Each row is a point on a landscape with many valleys, with its height.
From any point a ball rolls to the lowest of the 5 points nearest to it. It stops when none of these is lower. Distance is the straight distance between rows; heights are no part of it.
Q816: [-10.4  -0.1 -20.0 -19.5   3.7   2.5  -5.1   5.7  21.6   5.3   2.0   4.9
 -10.2 -23.5  20.4   2.1  -6.0 -25.0 -15.7  -0.7 -16.9 -36.3  -6.6  -9.6
  29.7 -13.2   8.2  15.2  -3.0  -1.4 -15.3]  height 638
Q293: [ -8.2   2.7 -15.2  -6.9   8.9  -6.0   6.7   5.8   8.1  -4.5   7.2  -7.4
  -2.6 -14.7   3.3 -12.7   1.8 -10.9 -16.8   1.8 -21.6 -15.9   8.5 -13.2
  -2.6 -20.3  -0.8  12.7  -3.8  -9.9   2.0]  height 560
Q28: [ -4.7   9.9  10.0   9.1   3.8  -1.1   9.2   0.3 -31.9 -32.5   3.4   0.6
  -1.1   8.2  -0.9 -20.8   7.7  29.9  -2.9  15.2 -10.9  38.7  32.1   5.1
 -36.1  12.3 -12.5  12.8 -10.2  -9.5  20.7]  height 509
Q336: [ -3.5  -8.2  -9.5  -4.9  -4.8  -5.5   2.4  -2.0  11.8  10.6 -12.3 -12.6
  -8.1   0.2  -7.1   0.6  -8.5 -11.1   8.0 -15.1  -0.4 -31.0  -1.9   0.0
  10.8  -7.7  -0.8   0.6   2.5  10.9  -9.1]  height 611
Q749: [ -1.0  12.2   9.4   2.1   6.8   3.7  -2.5  -4.0 -12.7 -10.8  19.9   4.1
  10.1   8.7   0.6  -3.4  -0.4   7.7  -4.4  12.0   0.5  35.9  17.7   7.4
 -15.1  18.4  -1.9   6.5  -7.8   8.9  10.6]  height 442
Q224: [  8.9  -7.5  13.8  21.7  -4.3  -2.2   8.8  -2.0  -9.2   5.4 -14.9 -21.1
   2.1  14.6 -22.8   7.6  -7.3  11.9  10.9  -9.3   7.8   6.3   3.6  16.5
   0.3   2.2  -4.2 -20.5  -4.6  -7.0  15.8]  height 875
Q944: [  7.4 -10.2  20.5  22.3  -7.8  -5.0   2.9  -7.7  -4.3  16.9 -20.5  -9.2
  -7.1  12.8 -21.7  13.6  -3.4  17.8  22.4 -25.6  15.2  -6.8 -11.7  18.5
  -2.9  -2.0  -5.3 -24.9   9.6 -10.8   0.4]  height 742
Q137: [  9.3   1.5 -13.1  -0.6   4.2 -22.2   4.4   5.4  16.0  28.7 -25.3 -13.6
 -18.3 -15.3 -21.9  -0.9  10.0  15.0  26.0 -19.9  -1.9 -39.6  -5.8  -3.2
   3.4 -14.0  11.6 -17.1  13.3 -24.6 -15.6]  height 606
Q701: [ -6.0   3.6 -14.5   1.8   0.0  -6.0   1.4  -2.9   8.0  -6.7  11.9  -0.5
  10.2   1.1  -3.0  -8.8  -5.7 -14.8  -7.2  10.5 -17.6  -1.6  15.2 -12.4
  -5.5  -8.9  -2.0   6.4  -3.0   9.3   4.9]  height 598
Q992: [  3.6  -4.1  22.1  19.3  -7.4   9.0   4.3  -6.9 -25.4  -7.9  -7.2  -0.4
  16.2  14.5  -8.5   2.1   6.0  26.1   7.2   5.9   6.6  46.5  11.3  29.7
  -5.2  27.3 -13.6   0.9  -9.3   3.3  18.4]  height 556
Q807: [ -0.8   5.1 -29.6 -13.7  10.4   8.4   3.3  15.2   0.7 -25.3  32.1  21.1
   3.7 -16.4   1.9 -28.5   3.9   3.0 -32.2  21.4 -23.7  -1.8  18.8  -9.2
 -43.8 -31.6  -2.8  15.0  -1.6 -20.8 -14.5]  height 490
Q882: [ 11.2   1.8  13.2  -4.6   8.2   6.8 -25.3 -16.2 -27.3  -3.0  19.7  36.4
   6.6  16.0  14.7   2.2   9.6   3.9   4.2  36.7  14.0  57.7  16.4  11.7
  -4.1  36.3   1.4   5.7 -14.5  11.3  11.9]  height 347
Q568: [  0.7   3.0  23.0   3.8   1.8   7.3  -7.0  -9.7 -22.0 -20.8  -0.3  16.5
  12.8  10.6   7.2  -1.9   7.7  26.1   5.7  23.3  -1.5  55.0  23.9  20.0
 -14.5  29.9  -1.0  11.7 -13.4  -1.9  21.4]  height 410
Q827: [ -4.1  -4.5  10.8 -12.6 -18.4  10.2 -13.1   4.3  10.7  16.2  -9.8  -5.4
   4.8   4.7   8.6  18.1 -17.0 -12.2   0.4 -14.5  22.5 -18.8 -23.3  -5.7
  31.1  10.8  -4.0 -10.9   7.1  25.1  -3.7]  height 446
Q132: [-10.8  -3.6  -8.2  -8.1  -8.5   2.9  -6.4  -7.2  15.5   8.9   3.0  -1.7
   0.7   3.4   5.7   9.8  -4.6 -21.0  -0.7  -9.4  -0.9 -16.0  -5.0 -14.1
  26.8   1.5  -1.5   3.0  -5.0  25.7  -2.6]  height 626
Q732: [ 13.1  -1.2   7.3  18.2   0.0  -4.0  18.4   6.4 -22.0  -5.9 -13.2 -24.4
 -13.1   7.8 -30.8 -12.4  12.5  19.5   9.1  -9.3  -5.9   5.9  18.4  12.3
 -16.7   1.7  -1.2  -8.5   0.2 -20.3  13.9]  height 690
Q42: [ -4.4   4.6 -20.7  -5.8   5.4  -8.2   8.1  11.7   3.9 -13.0  10.4   2.7
   0.0 -12.1   3.3 -24.5   5.1  -7.3 -17.8   3.0 -27.5 -11.5  19.0 -14.7
 -20.7 -24.0   2.1  15.3   2.2  -8.9  -1.3]  height 526
Q933: [ 14.9   5.5 -13.9   4.6   1.0 -11.5  17.2  -2.5  -1.0   3.6 -15.9 -20.4
 -10.2  -1.2 -10.5 -18.8   2.8   1.9   0.7 -11.2 -14.7 -22.3  15.1  -0.7
 -13.0 -10.6   5.6   4.2   5.1 -22.8   6.0]  height 633
Q780: [  5.5   4.3  -9.2   7.8   2.6  -7.8  17.1   5.7 -12.1 -16.4   0.9 -15.0
  -6.3   5.0  -9.1 -19.4   6.3  13.9 -14.0   3.2 -15.0   2.5  28.5  -2.5
 -33.2 -11.3   0.2  11.9  -3.4 -13.0   8.8]  height 576
Q822: [-15.7  -0.7  -7.5  -7.2  -1.1   5.7  -6.7  -1.3  20.0   0.4  13.0   5.7
  11.6  -1.1  13.9   2.0  -3.9 -29.7 -12.2   1.9   5.0  -0.2  -5.4 -15.7
   9.7   8.1   2.8  10.2  -9.1  15.1   4.1]  height 670
Q32: [-12.7  -6.1 -20.0 -14.8   2.8   1.3  -9.5   3.8  33.1   8.8  -9.0 -10.8
 -15.7 -26.5  22.2   7.0  -6.1 -20.8 -11.1  -9.6  -9.2 -40.0  -9.2  -7.6
  40.8 -10.8   9.2   5.5  -1.5   2.3 -22.5]  height 666
Q499: [  3.1  13.3 -13.6 -12.9   1.4   5.2  -8.5   0.5 -13.5 -18.6  45.0  33.1
  -0.8   4.7  10.8 -13.4   1.4 -11.0 -24.5  29.5   5.3  25.6   8.5  -7.6
 -28.4   3.3   3.9   8.3 -12.8   3.5 -10.4]  height 536
Q844: [  4.7  -6.6  28.6  29.2   4.9  -9.9  17.7   8.4  -0.7  17.2 -24.7 -13.9
  -1.9  -2.8 -26.3  11.4  12.0  44.0  39.9 -20.4  17.3 -20.6 -14.1   6.0
  -3.0  -4.8  14.7 -27.8  27.4 -17.9   3.6]  height 652
Q260: [ 18.3  -2.7   9.2  23.2  -0.1  -7.1  20.5   2.7 -18.9   3.6 -14.4 -22.0
  -9.9  13.3 -30.8   3.8   4.1  22.6  10.8  -8.4  -7.2  -0.7   4.3  10.7
 -18.5  -2.2  -0.1 -13.4   0.6 -10.0  10.7]  height 746
Q377: [  1.9 -11.3  36.0   6.7 -11.2   8.9 -15.9  -7.6 -10.4  17.2 -11.9  -8.6
  10.4  17.6   3.8  24.9 -20.0   7.7  26.7 -17.5  34.0   3.6 -37.9  12.0
  23.8  10.5  -7.7 -19.2  29.3  19.5   1.9]  height 322
Q287: [ -8.0   6.7 -25.1 -14.2  10.1   5.3   4.7  13.4  13.3 -10.5  23.0  18.2
   0.4 -21.7  10.2 -15.6   5.7 -12.3 -26.1  19.8 -26.4 -18.1  12.3 -12.7
 -14.0 -30.6  -2.2  15.3  -7.8 -13.7 -19.8]  height 524
Q680: [  4.7  -0.2  -9.1   8.1   0.2  -2.4   5.7  -2.8  -9.3 -12.1   4.1 -12.1
  -3.2   3.0  -8.5 -10.1   8.1   9.4  -3.0  -1.1 -10.1   3.4  21.7  -1.1
 -15.7  -1.6  -5.8   4.7  -0.7  -6.3  18.9]  height 695
Q430: [  7.8   7.7  -3.2  -3.5   8.3   3.6 -18.8  -5.9 -24.0 -18.9  25.4  24.5
   4.9   7.2  15.1  -8.0   3.7   9.9  -0.1  29.5  -2.9  48.8  21.8  -0.4
 -21.9  20.5  -0.7   7.6 -13.5   5.6   5.3]  height 386
Q736: [-21.1   0.6  -7.3 -11.4   9.7  15.7 -13.8   6.3  39.0   0.9   6.3   3.7
 -11.2  -7.0  33.3  26.8 -10.7 -38.4 -19.2   4.0  11.2 -29.1 -24.6 -15.4
  39.3   2.3  14.4  13.2 -13.8   9.7 -23.9]  height 668
Q397: [  8.1  11.6   0.2 -14.7   7.7   4.5 -10.7  -5.7 -13.7  -4.3  35.2  38.3
  -1.6   5.9  22.0  -4.1  12.9 -24.0  -8.1  30.1  17.5  36.3   1.7 -12.0
  -8.0  13.9   0.7   9.2  -9.6   3.3  -3.1]  height 468
Q521: [  0.0   4.8 -17.9  -9.1  -0.5 -11.8   6.8   5.2  15.2  15.1 -17.9 -14.5
 -12.2 -18.8  -3.6  -5.9   2.0 -16.4   1.4 -11.7 -14.6 -35.9  -4.0   0.2
  10.9 -19.4   2.7   3.6   1.6 -10.8  -9.1]  height 599
Q887: [  2.8   9.7 -20.2 -10.3   9.5   4.7   2.3   9.4   2.6 -16.8  36.0  23.2
  -2.9 -14.9  14.0 -15.5   1.6 -18.5 -35.3  28.2 -17.6   3.6   3.3 -15.1
 -18.8 -17.7  -6.7  11.3  -5.7  -4.6 -20.3]  height 503
Q382: [  1.1   3.0   0.5  -2.1  -2.4   5.6  -1.2  -6.6   2.5  -1.2  14.2  -0.5
  10.5   8.5  -2.9  -6.4  -2.2  -2.5 -11.1   9.4  -4.4  20.2   4.7  -2.6
 -13.9   6.8  -5.4  -1.3  -0.4   5.3  12.3]  height 694
Q638: [ 11.6  -7.3  23.7  20.7 -13.1   7.1  -1.7 -12.0 -12.1   2.7 -15.2 -11.5
  15.6  16.1 -17.3  19.1  -3.4  26.2  16.5 -10.7  12.9  30.4 -12.2  31.8
   4.2  13.7  -7.1 -13.5   2.4   6.2  10.6]  height 238
Q811: [ 10.2  -7.4  25.8  23.7  -7.4   2.3  11.6  -2.3 -14.1  -1.1 -16.4  -9.3
   6.2  12.0 -18.6   5.5  -4.5  19.7  11.4 -11.0   3.7  15.4  -3.4  20.2
  -4.4   4.1  -7.1  -8.3   3.6  -2.2  13.9]  height 622
Q481: [-11.9   1.8  -9.7 -10.6   2.9  -8.0  11.9   4.0  14.1   8.5 -10.9  -9.0
  -3.9  -7.9   2.0  -8.6  -2.3 -18.6  -6.4  -2.6 -13.8 -21.5  -0.2 -12.0
   4.5 -11.4   5.2   9.1   1.5   0.1  -8.1]  height 589
Q94: [ -2.0   2.7 -14.1  -6.8   0.6   6.4   5.8   4.6  22.5   0.2  10.0   1.8
  -1.4  -6.8   2.0  -8.8   2.0 -20.5 -11.1   6.4  -8.0 -14.2   6.4 -16.0
   8.9  -9.1   0.7   7.6  -4.7   4.2  -7.5]  height 616
Q294: [ -2.6   3.5 -25.7  -7.0   4.4 -25.7  12.7   3.1  12.0  15.8 -29.5 -17.2
 -16.6 -21.5 -14.5  -1.6  10.1   4.3  17.5 -23.1  -4.3 -42.6 -11.4   0.8
   7.1 -19.6   9.7  -9.1   5.3 -21.4 -16.5]  height 604
Q864: [ 11.6   9.1 -13.1 -18.6  -3.0   1.2 -12.9   0.5 -11.1 -13.2  48.2  41.8
  -9.7  -0.1  19.7 -13.7  17.3 -38.4 -24.5  32.5  18.0  22.2  -4.7 -10.7
 -11.2  10.3   3.5  17.2  -7.6   1.5 -19.6]  height 612
Q164: [ -2.4  15.3 -11.7  -3.7  16.2  -1.3  18.6  15.2 -13.4 -33.7  24.5  -9.2
  -2.5  -5.7  -2.8 -30.5   5.4  21.8 -15.2  21.0 -27.5   7.7  26.5 -10.4
 -56.2 -24.6   4.4  15.1  -7.5 -23.5   2.4]  height 517
Q266: [ -3.3   9.7 -12.3 -11.2   2.9  -1.8   3.9   6.6   4.7  -9.2  23.2  13.9
   9.7 -12.4   8.2 -16.5  -0.2 -14.7 -18.1  14.9 -11.5  -1.4   8.6 -15.5
  -5.7 -18.2  -2.1  10.3  -7.0   2.5  -9.4]  height 286
Q551: [  8.5 -12.2  36.8  17.7 -10.9   1.4  -2.3  -7.8  -5.7  22.4 -15.1  -2.0
  10.1   8.1  -8.1  14.8 -10.1  21.4  27.8 -22.2  25.1   7.1 -26.9  20.9
  14.2   5.1  -6.9 -26.7  28.8   6.4   1.5]  height 324
Q820: [  9.7   3.1   7.5  -8.2   6.9   5.4 -17.2  -6.7 -23.2  -9.7  15.8  30.3
   3.9  15.5  21.9   5.1   7.1 -12.8   3.4  26.6  16.2  51.1  14.7   4.0
   1.1  34.7   2.0   4.0 -15.3   9.4   9.7]  height 384
Q109: [  6.4  -3.1   4.0  -1.0 -13.3  -9.4  -6.3  -4.3   8.0  20.2 -18.2 -20.6
 -10.2   7.0 -10.9  10.6 -14.1   7.3  20.2 -32.9  11.2 -38.1 -28.2   4.2
  16.4  -5.4  -2.4 -21.2  12.1  -1.8 -11.3]  height 718
Q405: [  3.5  -5.6   8.5  18.5  -2.7   3.8   6.2  -6.5 -24.1 -14.1 -13.4 -17.0
   1.0  14.4 -12.6   0.1   0.0  20.2   7.0  -7.0  -3.8  23.2  10.1  10.9
  -6.7  14.8  -8.0  -1.5  -3.3  -6.1  20.2]  height 871
Q475: [  1.3 -15.4  32.3   8.1  -7.3  13.5 -21.0 -15.3 -18.3   1.8 -11.6  13.4
  23.1  14.5   3.5   5.2   1.7  13.0   9.8  19.2  13.2  50.2  -4.4  25.8
  11.5  35.6  -0.6   4.6   1.2  15.9  21.8]  height 392
Q851: [  1.5  -6.5   9.4  10.5 -10.3   1.3  -6.3  -4.6  -8.0  -1.5  -0.1   0.9
  13.6  13.3 -14.0   2.0   1.5  -1.3  11.5   1.9   6.0  28.6   3.7  10.1
   2.4  13.3  -8.3  -6.1  -2.3  14.7  23.8]  height 764
Q319: [ -3.1 -12.2   0.1  -2.9 -11.0  -1.1  -5.0  -5.5   9.6   5.1  -5.3  -2.5
   4.9  11.8  -6.6  10.2 -10.9  -8.8   6.4 -17.8   8.6   0.0 -13.6  -6.0
  12.2   5.1  -2.0   0.9   2.6  26.6   8.5]  height 741
Q311: [-11.4  -4.8  -7.7 -16.0  -3.2   9.2  -9.7   0.4  19.9  13.3 -11.3  -4.3
  -0.7   1.1  13.6  12.7 -11.2 -21.5  -3.9 -10.4   6.5 -37.3 -18.5  -6.5
  36.7  -2.7   2.5   9.5  -7.0  14.6 -21.4]  height 575
Q916: [  4.0  -3.1 -13.5  -7.0  -2.4  -7.9   3.4  -7.9  14.8  24.1 -25.3 -16.2
  -9.1  -4.2  -6.7  12.1  -8.5   0.6  14.5 -27.2   3.9 -43.1 -10.9   0.6
  21.1  -0.8   3.2 -12.2   9.1   0.8 -15.5]  height 623
Q792: [-13.9  -3.1 -16.1 -15.4   7.4   6.3  -5.1   5.7  25.6   8.8   1.9   5.9
  -6.2 -14.5  16.1   6.2  -2.8 -25.1 -17.2  -7.8  -2.9 -36.3 -14.0 -14.5
  32.3  -7.7  12.1  11.1  -5.8   7.0 -15.3]  height 617
Q212: [  1.9  -9.6  41.1  30.8  -9.5  -7.3  10.7 -10.4  -5.4  17.3 -17.0  -8.3
   6.0   7.2 -17.0  22.5  -3.7  36.3  34.9 -22.0  18.0  -3.5 -22.3  17.3
   2.0   5.4  -4.5 -22.5  26.2  -4.7   2.2]  height 458
Q407: [  8.4  -9.0  21.3  15.7  -7.5  -2.4  -1.4  -4.4  -9.4   5.2 -15.5  -9.8
   4.3   8.5  -9.4  15.8  -5.7  11.1  16.4 -21.9  13.1  10.2 -10.3  15.8
   8.8   2.8 -13.0 -16.1  14.1   3.5   1.7]  height 472
Q357: [ 10.4   0.6  11.8  27.6  -3.7   6.0  24.6   4.0 -26.0  -7.8 -19.9 -15.7
   4.6  12.0 -19.5   7.5  13.9  31.7  13.5  -1.6  -0.1  25.5   8.0  30.3
 -15.6  17.4  -6.0 -12.3  -8.1 -12.9  17.8]  height 515
Q85: [-16.4  -4.9 -18.5 -17.0   3.5  13.7 -17.5   5.6  29.9   2.5  -9.8 -11.3
 -10.6 -18.7  22.2  24.8 -10.8 -25.2 -15.6 -11.0   5.6 -47.6 -20.3 -14.2
  50.2  -2.1  14.4   7.0 -11.7   6.8 -18.7]  height 726
Q908: [ -1.0 -14.9  24.8   1.0 -13.5  10.1 -20.9  -8.2   2.1   7.2  -2.1   4.0
   9.6  13.6   3.5   5.5  -3.3  -4.0   9.9  -7.8  20.7  27.6 -17.0  -2.9
  21.2  23.2  -2.9  -4.7   8.7  23.4  14.2]  height 397
Q464: [ 10.4   6.4  20.2  21.2  -6.2   5.0  15.3   6.5 -37.8 -22.2 -12.8 -10.4
  -4.8   7.9 -16.5 -11.3   9.2  32.4   5.5   8.5 -10.4  34.4  25.9  19.3
 -23.8  12.0  -9.2   5.3  -4.5 -12.3  15.7]  height 186
Q934: [  5.4  -8.9   2.2   6.9  -6.2  -3.2   1.8  -8.0   0.6  12.9 -25.3 -10.7
  -2.2   7.0  -9.1   8.8  -2.2   3.5  18.7 -15.3   3.7 -11.7  -9.2   2.8
   4.6 -10.5  -5.1 -13.2   6.1  -2.5   4.4]  height 671
Q86: [ -0.7   6.1 -22.5 -10.0   0.2 -13.2   0.0  -0.5  19.9  21.5 -26.3 -23.9
 -18.7 -22.6   3.3   8.9  -5.6  -8.5   3.4 -19.3  -7.0 -54.0 -17.4   4.7
  24.0 -20.2   6.3  -5.7   4.2 -15.0 -18.6]  height 609
Q541: [ -2.6   4.0 -26.0  -6.9   6.4 -16.2  14.9   8.8  13.0  13.4 -19.0 -12.8
 -12.0 -19.7 -10.0 -15.6   7.8 -10.0  -8.6 -15.0 -26.1 -30.9   2.9  -4.2
   4.0 -26.8   2.3   7.3   2.3 -22.1 -11.3]  height 602
Q211: [  2.9  -8.3  11.0   5.5 -10.6  -2.4  -8.1  -6.8  -2.5   3.1  -6.5  -3.9
   5.0   5.3  -4.0   3.1  -1.7   1.2   3.2 -10.3  12.1  13.7  -5.3  -2.3
  10.5   7.5  -7.4  -7.4  -1.4  15.2  12.1]  height 816
Q490: [  2.0   6.7 -19.7 -16.6   9.7   7.9  -3.4   6.7  -7.1 -15.8  40.1  27.4
   1.6 -10.2   7.5 -15.7   7.9 -16.1 -30.0  30.0 -11.1   2.3   3.9  -4.7
 -28.1 -20.4   1.8  15.0  -2.6  -5.8 -18.3]  height 525
Q600: [  9.0  -4.7  34.0  29.5   3.1  -3.5  20.2  -3.2 -13.1   1.1 -19.8 -11.1
   2.1  11.4 -27.3  15.9   7.6  48.0  26.0 -13.7  18.5   2.6  -7.2  19.9
 -11.0   4.1   4.1 -27.0  10.3 -23.6   5.8]  height 615
Q781: [  3.5   9.0 -25.7  -4.1   8.8  -8.2  16.6  10.8  -2.9 -21.2  17.6  -3.2
   0.0 -14.7   1.1 -36.0   1.9   3.6 -13.2   9.7 -25.3 -16.8  14.3  -9.8
 -36.6 -24.7   1.6  19.8  -3.1 -19.5  -1.2]  height 504
Q80: [ 14.0 -10.0  13.7  14.4  -5.6  -5.4   3.4  -5.9   4.2  14.3 -21.5 -17.7
  -9.1   5.3 -17.4   8.8   0.8  18.0  23.5 -23.7   9.3 -18.9 -11.7   1.0
   0.8  -4.2  -0.4 -23.3  16.8  -5.0  -7.9]  height 676
Q733: [ -1.4  12.8  -8.7  -7.4   8.1   0.7   0.9   1.0  -9.3 -17.2  30.8  17.6
   6.8   6.0  13.1 -13.1   0.3  -3.2 -12.9  21.6  -4.3  30.5  18.0 -11.8
 -24.8   5.3  -5.8   6.5  -4.5   7.5   0.2]  height 131
Q659: [ 10.1 -14.1  40.3  19.0 -17.3   6.0  -8.9  -8.5  -6.7  15.7 -11.3   3.0
  12.1  11.8  -4.4  20.5 -15.0  21.2  20.2  -9.6  25.1  16.9 -33.7  30.4
  22.6  10.5  -7.1 -19.4  21.2  16.2   7.2]  height 299
Q962: [ -1.9   7.8 -14.0 -16.7  10.1   5.8  -1.3   9.0   3.2 -13.1  32.5  24.8
   7.7  -4.5  15.6 -13.1   1.1 -23.9 -18.9  29.2   2.4   4.2   7.2 -18.7
  -7.2  -7.3  -1.8  11.2  -6.9   5.4 -12.0]  height 614
Q462: [-12.4  -6.0   8.6 -11.6  -9.7  12.7 -13.4  -3.6   9.9   0.1  -0.8   7.6
  12.2   7.9  12.1  12.6  -0.6 -21.8   3.7 -10.0  26.8  12.5 -11.5 -12.0
  25.5  25.0   4.7   0.9  -7.0  23.7  14.5]  height 466
Q125: [-11.8  -9.1  -5.6 -19.8 -11.4  10.1 -15.1  -1.3  22.9   5.7  -3.9  -6.2
  -5.3   7.1  24.1  22.4 -18.1 -16.7   3.9 -17.2  19.9 -28.4 -31.6 -11.0
  35.8   9.6   6.4   4.7   4.2  25.8 -10.8]  height 519
Q446: [-11.7  -5.1 -24.5 -14.1   1.9  -7.1  -8.8   4.9  24.3  10.4 -22.1 -13.8
 -11.3 -33.3  13.6   2.3  -2.8 -20.0 -16.7 -13.2 -24.0 -47.5  -5.1   1.7
  28.2 -21.5  10.8   1.4   0.4  -9.6 -11.9]  height 678
Q312: [  6.3  -5.8  -2.6   6.8  -1.3 -11.3   2.6  -0.2   5.6  28.7 -21.8 -15.6
  -7.8   3.3 -20.3   8.2   1.0  13.4  20.3 -26.6  -1.9 -29.5 -11.7   1.4
  -4.6 -13.9  -1.6 -19.9  10.2 -15.7  -4.7]  height 610
Q615: [  9.3  -3.2  15.0  20.7   0.5 -10.4  15.3   5.1 -11.2  14.4 -26.0  -8.5
  -9.0   6.3 -31.6   7.3  -0.4  24.3  30.4 -20.7   1.2 -11.6  -8.3   7.5
 -11.2  -2.6   9.3 -18.7  10.8 -25.1  -0.1]  height 687
Q558: [ -8.0   7.3 -22.6  -4.6  11.2  -1.5   4.1  15.8  15.2  -7.4   6.3   5.2
  -3.7 -28.7  17.4 -17.6   3.4 -15.7 -19.7   2.2 -32.8 -30.6   5.9  -9.0
  -6.6 -33.5   1.7  10.9   0.6  -9.6  -9.0]  height 567
Q565: [-10.5  -3.7  18.3   2.4  -5.8   5.7 -11.5  -2.0  -6.5  -1.5   8.3  11.4
  16.4   7.0   7.5   4.0   0.0 -15.2   1.9   5.4  12.4  26.1   0.2  -5.6
   1.7  18.4  -3.4   1.6   1.6  19.7  11.0]  height 659
Q697: [  1.8  13.4   3.2   2.6   7.9   9.0  -1.8  -4.9 -17.1 -27.5  20.1   9.8
   3.5   9.4   1.5 -13.1  -2.9  24.0  -8.7  25.6  -5.3  43.3  26.9  -0.2
 -32.0  13.0  -5.1   7.0  -6.3  -1.6   9.2]  height 469
Q418: [  9.9  -9.4  42.7  27.6  -2.9  -6.0  30.7  -1.6 -15.0   7.9 -16.3 -11.3
   5.3  10.1 -28.8  21.1  17.5  58.3  33.8 -11.4   9.0  -7.6 -11.9  20.1
  -9.7   2.0  10.0 -32.4  19.6 -25.1   8.4]  height 653
Q33: [-18.2   0.0  -8.0 -20.8  -3.8   4.0  -5.9   7.1  23.8  -3.6   8.9  12.0
   0.0  -1.2  31.9  16.0  -3.6 -32.3  -8.5   2.4  14.9  -7.6 -14.4 -21.6
  30.7  10.9   8.7  13.0 -13.2  16.4 -10.6]  height 696
Q64: [ -3.0  -6.9 -17.1 -17.9  -7.1  -5.3  -7.7  -3.5  20.1  20.8 -18.9 -21.3
  -9.7  -9.5   3.7  18.6 -12.5  -4.8   1.2 -23.7   5.1 -45.9 -20.1  -2.9
  33.0 -11.5   2.0  -2.4   3.2   9.9 -17.0]  height 677
Q941: [ -2.0  -7.4  11.9   6.0  -3.9   4.7  -8.7 -13.8  -6.6   0.4   0.1   0.3
  11.5  13.6  -1.9   5.8  -0.9   1.2   4.9   7.7  10.8  30.3   2.4   7.2
  -5.3  15.4  -2.7  -4.9   1.7  14.6  19.1]  height 574
Q343: [ 11.4   2.6  -4.6   1.8   5.4  -6.7   7.9   2.4  -6.2   0.2 -10.0 -19.8
  -1.7   1.9 -14.8  -9.8   2.1   5.5  -7.3  -2.6 -12.6 -10.2   8.9  -3.5
 -18.1 -10.3  -4.8   1.6  -1.7  -8.1  11.9]  height 634
Q470: [  1.7   3.7  -0.6  11.3   7.5   4.3  16.1   3.9 -13.6 -20.2   7.6  -7.0
  -4.5   6.1  -8.3 -17.3  -1.2  15.6  -1.2  11.1 -14.7  14.6  30.6 -10.8
 -29.3  -4.4  -5.2   7.9  -3.4  -6.4  13.5]  height 684
Q784: [ -3.0 -10.5  22.7   6.1 -21.0  10.9 -19.9  -2.0   2.8  11.3 -13.7  -0.7
  10.6  16.8  -1.6  17.2 -12.2   3.2  15.7 -22.1  25.0  11.5 -27.5   1.6
  24.8  17.3  -8.9 -12.7  11.6  22.8   8.8]  height 349
Q101: [ -5.7   5.4 -17.8 -12.8   1.0 -10.8  -1.6   2.7  13.1  24.0 -25.7 -12.5
 -15.8 -13.7  -3.2  -1.0  -6.3  -5.8   6.7 -19.6 -11.2 -43.0  -9.9  -1.0
  12.0 -17.3   3.8  -7.4   5.9  -8.8 -12.1]  height 601
Q899: [ -3.6   7.1 -32.4 -10.6  14.2 -19.2   5.9  12.0  15.3  12.4 -26.2 -23.7
 -22.4 -40.3   0.3  -7.1  12.4  -8.9  -7.8 -23.4 -28.4 -47.1  -0.1   2.2
  14.3 -27.7   4.8   4.1   9.0 -29.3 -15.0]  height 621
Q719: [-10.7   6.4 -13.3 -10.2   4.7   0.8  -2.0   4.0  14.6  -5.6  22.7  19.1
  -3.4  -7.6  11.6  -4.2   5.6 -32.0 -15.8  12.0  -2.7  -5.8   4.0 -19.0
  -6.3  -2.4   0.0   9.9  -6.9   7.8 -15.0]  height 544
Q867: [ -6.1   9.1 -17.2  -4.3   6.5  -7.6   9.8  -3.3   6.4  -9.5  14.4   4.3
   4.2  -4.8   6.1 -20.3   0.9  -7.1 -20.1   9.1 -14.8  -3.9  15.3 -17.1
 -20.1 -13.3   2.4   9.7  -0.3   4.7   5.8]  height 527
Q589: [ -4.8  -2.8  18.6   0.9   7.0   5.6 -16.4 -16.4 -26.1  -8.5   6.6  23.3
  14.3  13.2  12.6   2.3   1.3  18.4  10.5  30.8   5.9  64.7  22.1  20.5
  -3.6  36.7   4.2  10.4 -16.4  17.6  20.0]  height 375
Q25: [ -2.5   6.6  -0.1  -8.0   2.3   2.8  -8.0   1.0   0.7 -13.2  21.1  19.1
   5.5   5.7  11.1  -0.8   4.9 -13.3  -7.1  14.2  11.2  23.4   6.7 -10.9
  -3.9   8.6   1.5  -2.8  -8.4  14.1   9.0]  height 514
Q123: [  3.2   3.1  23.4   2.7  -1.2  10.3  -9.2 -17.7 -12.8  -2.5   4.3  10.7
  13.5  17.0   5.7   4.6   0.9  12.4   9.3  20.6   6.7  52.0  12.9  24.4
  -5.9  34.2  -2.7   4.1  -3.0  11.1  22.5]  height 401
Q477: [-11.2   4.1 -17.8 -15.3   9.3   5.5  -6.8  10.8  23.5  -0.8  16.7  18.9
   0.3 -12.4  22.5   5.6  -4.6 -30.4 -21.4  14.2  -8.2 -11.0   2.6 -20.2
  18.3 -10.9   2.7   8.5  -4.9   1.5 -23.1]  height 645
Q921: [  1.9  13.7  -9.8  -7.4  15.5  -3.4  -1.7   8.9  -8.9 -17.2  34.3  16.4
  -1.4  -1.3   2.3 -20.5   3.7   3.4 -24.1  28.0 -10.4  17.1  12.4  -7.3
 -36.3  -7.2  -4.7  12.0  -9.5  -9.6  -1.7]  height 411
Q635: [ -7.8   8.9  -6.7 -16.6   1.8   5.9  -4.6   8.3   8.6  -6.0  32.7  36.6
   0.1 -10.8  17.2   1.5   3.9 -38.4 -20.8  27.4  14.7   4.7  -3.7 -19.6
   7.6   1.0   2.6  15.5 -15.3   5.2 -23.8]  height 669

Call two points neighbours if one is among the 5 nearest of the other. Go from one point of each pair to the other, from neighbour to neighbour, staying as low as possible. Name the highest point that can't be avoided.
Q266, Q882 -> Q887
Q733, Q882 -> Q430
Q266, Q464 -> Q28

For each start below, name the point where the ball stops.
Q418 -> Q638
Q600 -> Q638
Q844 -> Q638
Q462 -> Q638
